Points on a hilly landscape, in no order, each with its height.
A ball rolls from a point to the lowest of its 2 nearest points, and stops where none of them is lower. Distance is the straight distance between rows; heights are no part of it.
podaf: [-14   1  -2  15  35  34  25  -8 -10 -38  -8  -9 -41   6   5   0  -6 -30
  26  19 -18   8  -1 -25  13  36   1]  h=38.9
Sof: [ 11 -11  17   0  19  -7  10   0  10 -29 -12  -9   5  13  -9 -12  20  -3
  -1  17 -39  12   4  -4  -3  12   3]  h=44.4
gozam: [ -7 -23  -5 -17  -6 -12  -8   2 -15 -11 -25   1  13  -7 -37 -14 -15 -23
  -9 -28   8  15  18  22  12 -11  15]  h=59.7
Zer: [ 32  31 -15  18  -2  -9 -12  23  33  -4   2  -5   3 -11  30  30  25 -21
  -4  34 -26 -45 -23 -44 -18  33   1]  h=71.6
bafol: [ 14   1  -1  17   1  24   9  -8   5  -3  20  -7 -23   1  16 -23   9  12
  28  30 -10  -3 -18  -3   6   7  -9]  h=73.6
vaz: [  6 -31   6  -7  28  27 -17  18 -30  -7 -25  10 -28 -14 -36   5 -27 -26
  -3 -17   0   7   4   1  -8 -27  -2]  h=55.5
Sepef: [-33   8  34  -3  18  46  21  20  -4  27   6  24 -25  14   2  31  -9  -3
  -1 -17  30   2 -14  13 -18 -34 -24]  h=77.9
bigas: [  0  19  32  -2  10   1  20   7  31  -3 -13  11  21   8  15  10   9  27
   5  26  16  21   4   8  -8  -6 -16]  h=29.7
fol: [ 13  -5  28  -4 -21 -34   5  14  33  10 -13  14  29   8   3  -8  15  34
   1  23  28  10   0  19   1 -20 -24]  h=25.9
Zem: [-27   2   8  -8 -18   4  -6 -35   7  46  43  16  10   7 -45  -7 -17  17
 -35 -30 -11  -6  23   6   0 -15   6]  h=33.8
Fipiv: [  7 -13   3  -5  17  30  -6   6 -24  13   6   9  -8   1 -48  28 -37 -13
 -30 -23  -3   0   2 -13 -30 -36  -3]  h=58.4
pagu: [  4 -58   1  -8  15  -8 -29   9 -30  12 -25  -2 -48   2   5 -45 -18  38
  14 -17  -1  29 -10  19 -15 -22   7]  h=37.3
bur: [ 10 -17  -8 -17  22 -49  -8  21 -30 -40 -47  -8  15   0   9   1  11   5
  10   6  27   4 -10   7  16  29  10]  h=35.3
bodod: [-18  39   3  -9   8   4  39   8  48  -7  11   2  18  10  37  20  36  16
   0  50 -15 -14  -8 -22 -11  41  -7]  h=65.4
buv: [-26 -11  24  -2 -13 -21 -19 -14   3   4   8  19  -8  25  17 -27  30  18
  11 -15   7  11  13  52   3 -24   1]  h=43.7
Pima: [ -8  22   0  -9 -45 -27  16   9  16  34   3  -3  50 -11 -13  22 -16  -1
 -37  -1   8  -7  15 -16  12   1  -9]  h=32.6
vefu: [ 13  18   4  15   6  19  -1   9  30   4  20   5  -6  -6  15  21  28 -20
   7  17 -37 -37 -10 -21   8   9 -12]  h=67.8
bol: [-13   6  16   7 -29 -35 -12 -19  -7  34  34   3  13  16  11   4  13  33
 -15   1   7 -17   2  19   7 -12   1]  h=45.8
Zuz: [ -9  13  26   1  21  42  17   7   8  23  21  12  -6   5  -5  34   1  -9
  -8  -8  -8 -15  -9  -4  -7 -25 -22]  h=80.1
gepif: [ 29 -22  17   7  46 -14 -15 -10   4 -35 -21  -8 -19  15   5 -19   6  30
  17  21 -19  29  -4  -3 -21  -1   5]  h=36.8
Sifo: [ 38  -7 -23   4  15   7  -8  10  33 -26 -13   5  -9  -8   3 -11  35   5
  25  48 -10 -29 -31 -25  -7  25  -2]  h=78.3
noze: [ 15 -27   2   1  21  26   0   7   7 -12  -9   2 -26  10   2 -22  38  21
  25  34  -1 -20 -38   2 -15   6  -6]  h=76.1
vopu: [ -6 -14   1 -21  13  11  37  19  24 -32 -14  -5  21  17 -16 -11  34  -8
   0  39 -26  -4 -21 -12  -6  32  -4]  h=50.0
bopi: [ 29   9 -28  -1  19   2   3  27  25 -29 -16   3   4  -8   8  29  25  -5
   4  59   2 -39 -40 -41 -22  36   3]  h=75.4
pofo: [ -3  22  15   0   2  12   9   5  29  36  28   8   9 -19   8  10  17   9
  -5  17 -43 -29  10 -16  23   7 -25]  h=64.8
pel: [  4   6  -7   5 -12  53  -1 -21   7  45  50   5 -10  -5 -24  -4 -21   0
  -4 -30  -5 -14  -5  -2 -10 -31  -8]  h=66.5
zeni: [-32   6  15 -12 -26  -7  23   1  -4  27   1   3  32   9 -31  36 -30  -5
 -41  -7  31   2   9  -7   4 -12 -11]  h=42.6
pako: [ 28  -1 -11   6 -25  26   1  -3  -3  11  19  -7  -1  -8  -2 -16 -16  -3
  19  -8  23   2 -30  16  -1 -32 -10]  h=60.5
rageg: [ 29  -1 -12  21  -5  40  -3 -28  -6  14  43 -15 -24   5 -25  -6 -29  -4
   4 -13 -30   0 -12 -24  -8 -19  -5]  h=68.7
sulo: [ 17  -9  -4 -11   1 -48   8  19   5 -34 -26  -7  28   9  19 -20  21  21
  12  21  23  13 -16  15   2  23  -4]  h=28.8
Vom: [  5   6 -14  -4 -19   2  -8 -20  -5   6   9   0  18  -9 -22   3 -26 -14
 -13 -26  13   9  15   9  -3 -18  14]  h=56.9
suku: [ 17   9 -34   7   2  -5 -27 -26 -32 -15   2  -9   2 -21 -18  29 -44 -27
 -24 -28  15  -6  18 -16  -7   1  25]  h=53.8
temeg: [-14  10 -11  13   7  28  23  -2  -8 -17  13 -11 -16  -4  -1  14  -8 -52
   2   2 -33 -10  12 -27  22  24  -2]  h=31.9
tul: [ 32  21 -13   4 -43 -34   7  14  21  12   7 -15  48 -11   4  -6 -13   9
  -8   3   0   9   2 -10  -2  -2  -9]  h=42.5
nole: [  2  23 -14  10  -9 -10 -16  11 -28  -4 -16   2  11 -21  24  44  -8 -31
  -7 -17  41 -13   5   2   5  -5   7]  h=70.6
Gozi: [ 49 -22 -27 -17  17 -20 -48   2  -8 -32 -25 -10  -4 -10 -10 -21 -24 -17
  33 -38  11  14 -21  11  13 -19  13]  h=64.2
Beb: [  7 -28   1  -1  28 -33 -15  -1 -33 -28 -29 -15 -12   4   6 -12   0  16
  10   2   6  17   4  13   7   7  16]  h=26.8
rume: [  8 -38 -18  -3  20 -11 -45 -20 -28  -6 -12  -7 -38   3  -6 -28 -26   7
   8 -38   6  24   6  23 -11 -26  29]  h=41.9
Dav: [-33 -25   0 -11  15  26  -6   0 -40   7 -18  10 -35   1 -35   0 -40 -16
 -15 -43  20  30  18  10 -21 -19  18]  h=52.4
fafin: [ 14   9   9  -5  13 -27  22  16  19 -24 -22  -3  25  12  21   7  14  39
   0  46  26  15 -11  -4 -21  18  -5]  h=8.4
lozu: [ 37 -15  -2  26   6  11  -6 -18  -3  -8  23 -16 -26   9  -9  -9   3   4
   8  20 -43 -13 -21 -24  -2   2  -4]  h=71.1
bor: [ 21 -51   8 -23  14  15  -5  17  -8  -8 -27   0  -9  22 -25 -34   4  14
  16 -11   8  20 -39  18 -13 -26  -9]  h=65.5
vonom: [  9 -15  23   4 -18 -28  -9 -10   6  28   9   6  12  17  -7  -7  -2  42
 -13  -2  18   9  -2  20  -9 -37  -7]  h=38.7
gem: [ -4  25   9   7  15  13   9  19  -7 -15 -18   6   4 -13  25  44  -2 -18
   2  13  32  -4  -1  -4   0   4  -5]  h=72.8
nazo: [-24   6  -8   6 -13   2  22 -16 -15 -16  14 -19   3   0   0 -13  -7 -22
  -1  -3 -36  11  30  -5  27  26   9]  h=23.6
valo: [-16   3   9   7  -6 -15  15 -10 -17  15   0  -8   9 -16 -14  -4 -26  16
 -19   5 -16  17  45  -8  23   7   3]  h=9.3
vufet: [-18  25  19   2 -24 -42   4  -7  20  15  25   4  30  17  32   7  34  19
 -12   8 -20  -9  11  14  13  11  -9]  h=52.1
nitip: [-28  -4  12  -2  -6 -27  -3   3   0 -17 -18  11   1   6  28 -19  35   5
  20   4  25   7  14  40  16   4  -1]  h=40.9
dag: [ 21   7 -35   0 -13 -49 -26  13 -34 -15 -35 -14  25 -30  17  17 -11 -15
  -9 -11  28  -4   7  -5  14  16  14]  h=68.4
sadov: [ -8 -14  15  11  -3  15 -21 -15 -12  18  19   4 -35  16  10 -23   5  21
  13 -17  -2   9  -4  25 -10 -25   5]  h=37.5
sako: [ 24  28 -11   6 -38 -20   6  30  44   8  -2  -3  36 -26  16 -19  15 -12
   4  10 -26  -2   6 -17   0  16 -15]  h=49.3
sisez: [ -4 -34   9  10  10  17 -15   2 -20  14  -5   6 -59  -2  17 -45   7  31
  28   4  -2  15 -12  14  -7  -8   1]  h=30.9
gipeg: [ 18 -27  -6 -10 -13  25  -8  -5  -6   4   5  -8  -9  21 -25 -26 -15  -5
  10 -31  20  24 -33  27 -16 -37   5]  h=63.0
sot: [ -8  33   1   5  22  31  14   2  47 -34  -9  14  -8  -2  33   8  32  -9
  34  29   4   3  -6  -8 -10  19   1]  h=53.6
movo: [-31 -41   7 -11  -1  17   7   0 -33  15 -11  -1 -35  10 -32 -33 -24   3
  -5 -26  -4  31   5  16  -6  -8  12]  h=49.1
Sorib: [ 22 -32 -28 -28  -2 -35 -33   3  -4 -22 -20  -7  15  -9 -27 -41 -14 -12
  13 -40   3  14   6  27  15 -13  15]  h=62.0
Tum: [-51  25 -15  -3 -20 -17   3 -25 -33  23  11   1  17  -4  11  37  -1  -7
 -38 -26  27 -23  35   1  21  12  10]  h=46.2
pori: [-30  13 -32  -1 -11  -1  10 -24 -47  -7  -4  -9  14  -8 -13  26 -27 -33
 -33 -27  21  -2  31 -13   8  15  18]  h=50.5
moga: [-40   9  11  -3   2  19  12 -25 -13  37  18   6  -7  -9 -33   2 -37  11
 -27 -27  -9  13  43  -6   7  -4   5]  h=24.5
bip: [  2  -6  10   7 -25  38   8   4  -7  55  30   6 -16   0  -7 -11 -11  26
   2   0  19 -12 -23   3  -6 -34 -21]  h=63.7
fole: [  5  43   5  14  18  20  21 -14  57 -26  14  -3  -6  13  33  11  23  -3
  20  34 -41   3  -2 -31  -8  35  -3]  h=59.5
Gav: [-13 -23   7   6  24  25  14  -2 -31 -17  -7 -15 -38   9 -13 -21 -22  -8
  12  -2 -23  31   4  -9   1  12   8]  h=44.6
saza: [-48  19 -10  -7 -23 -18  -7 -50  -6  30  31  10  24   2 -23  11 -11   4
 -46 -37  12 -20  38   3   6  14  19]  h=41.1
gud: [ -3  25  -9  17 -19 -11 -10 -14   3  26  37  -4   8 -17  11  12   5  -3
  -8  -3 -34 -29  24 -10  25  12   2]  h=61.5
Zarop: [-32  23  10  -5  12   0  10  13  27 -21 -22  21   0  -5  42   6  42  -8
  21  22  19  -8  14  17  10  23   0]  h=47.7
Tibe: [-14  43  -5   5 -23 -21  -3   1  15  13  26 -10  21   0  39  31  26 -20
 -13 -11 -27 -25   5  -7   6  19   5]  h=57.9
gumu: [-26  18  26  -4  14  33  19  25  13  10 -12  30  -5 -10  24  34   8 -10
  12   9  46 -10  -4  11   1 -17 -21]  h=75.3
sira: [  0   9   0 -11 -26  -3  26  30  36  -4  -2  -2  33  -2   5  -9  29 -16
  -5  30 -25 -17 -12  -9   4  25 -15]  h=54.8
Zito: [ 50  -7 -37  -4   2 -48 -44   2 -25 -32 -25 -16  12 -15   4   2 -18 -18
  15 -23  12  -3 -12  -6  12   4  20]  h=66.4

Call two points neighbours if one is among the 2 nearest of the other. Go from one point of each pair to the other, from neighbour to neighbour, staying as low as possible. Name the highest point that can't be avoided.
valo and Beb => Vom
Pima and Beb => sira
fafin and Beb => bur
pako and nitip => bor
fafin and fol => bigas
sisez and nitip => buv

For each start below, name the point where the ball stops.
noze => pako
Zuz => valo
Gozi => valo
Zer => fol
Dav => valo
Sepef => valo
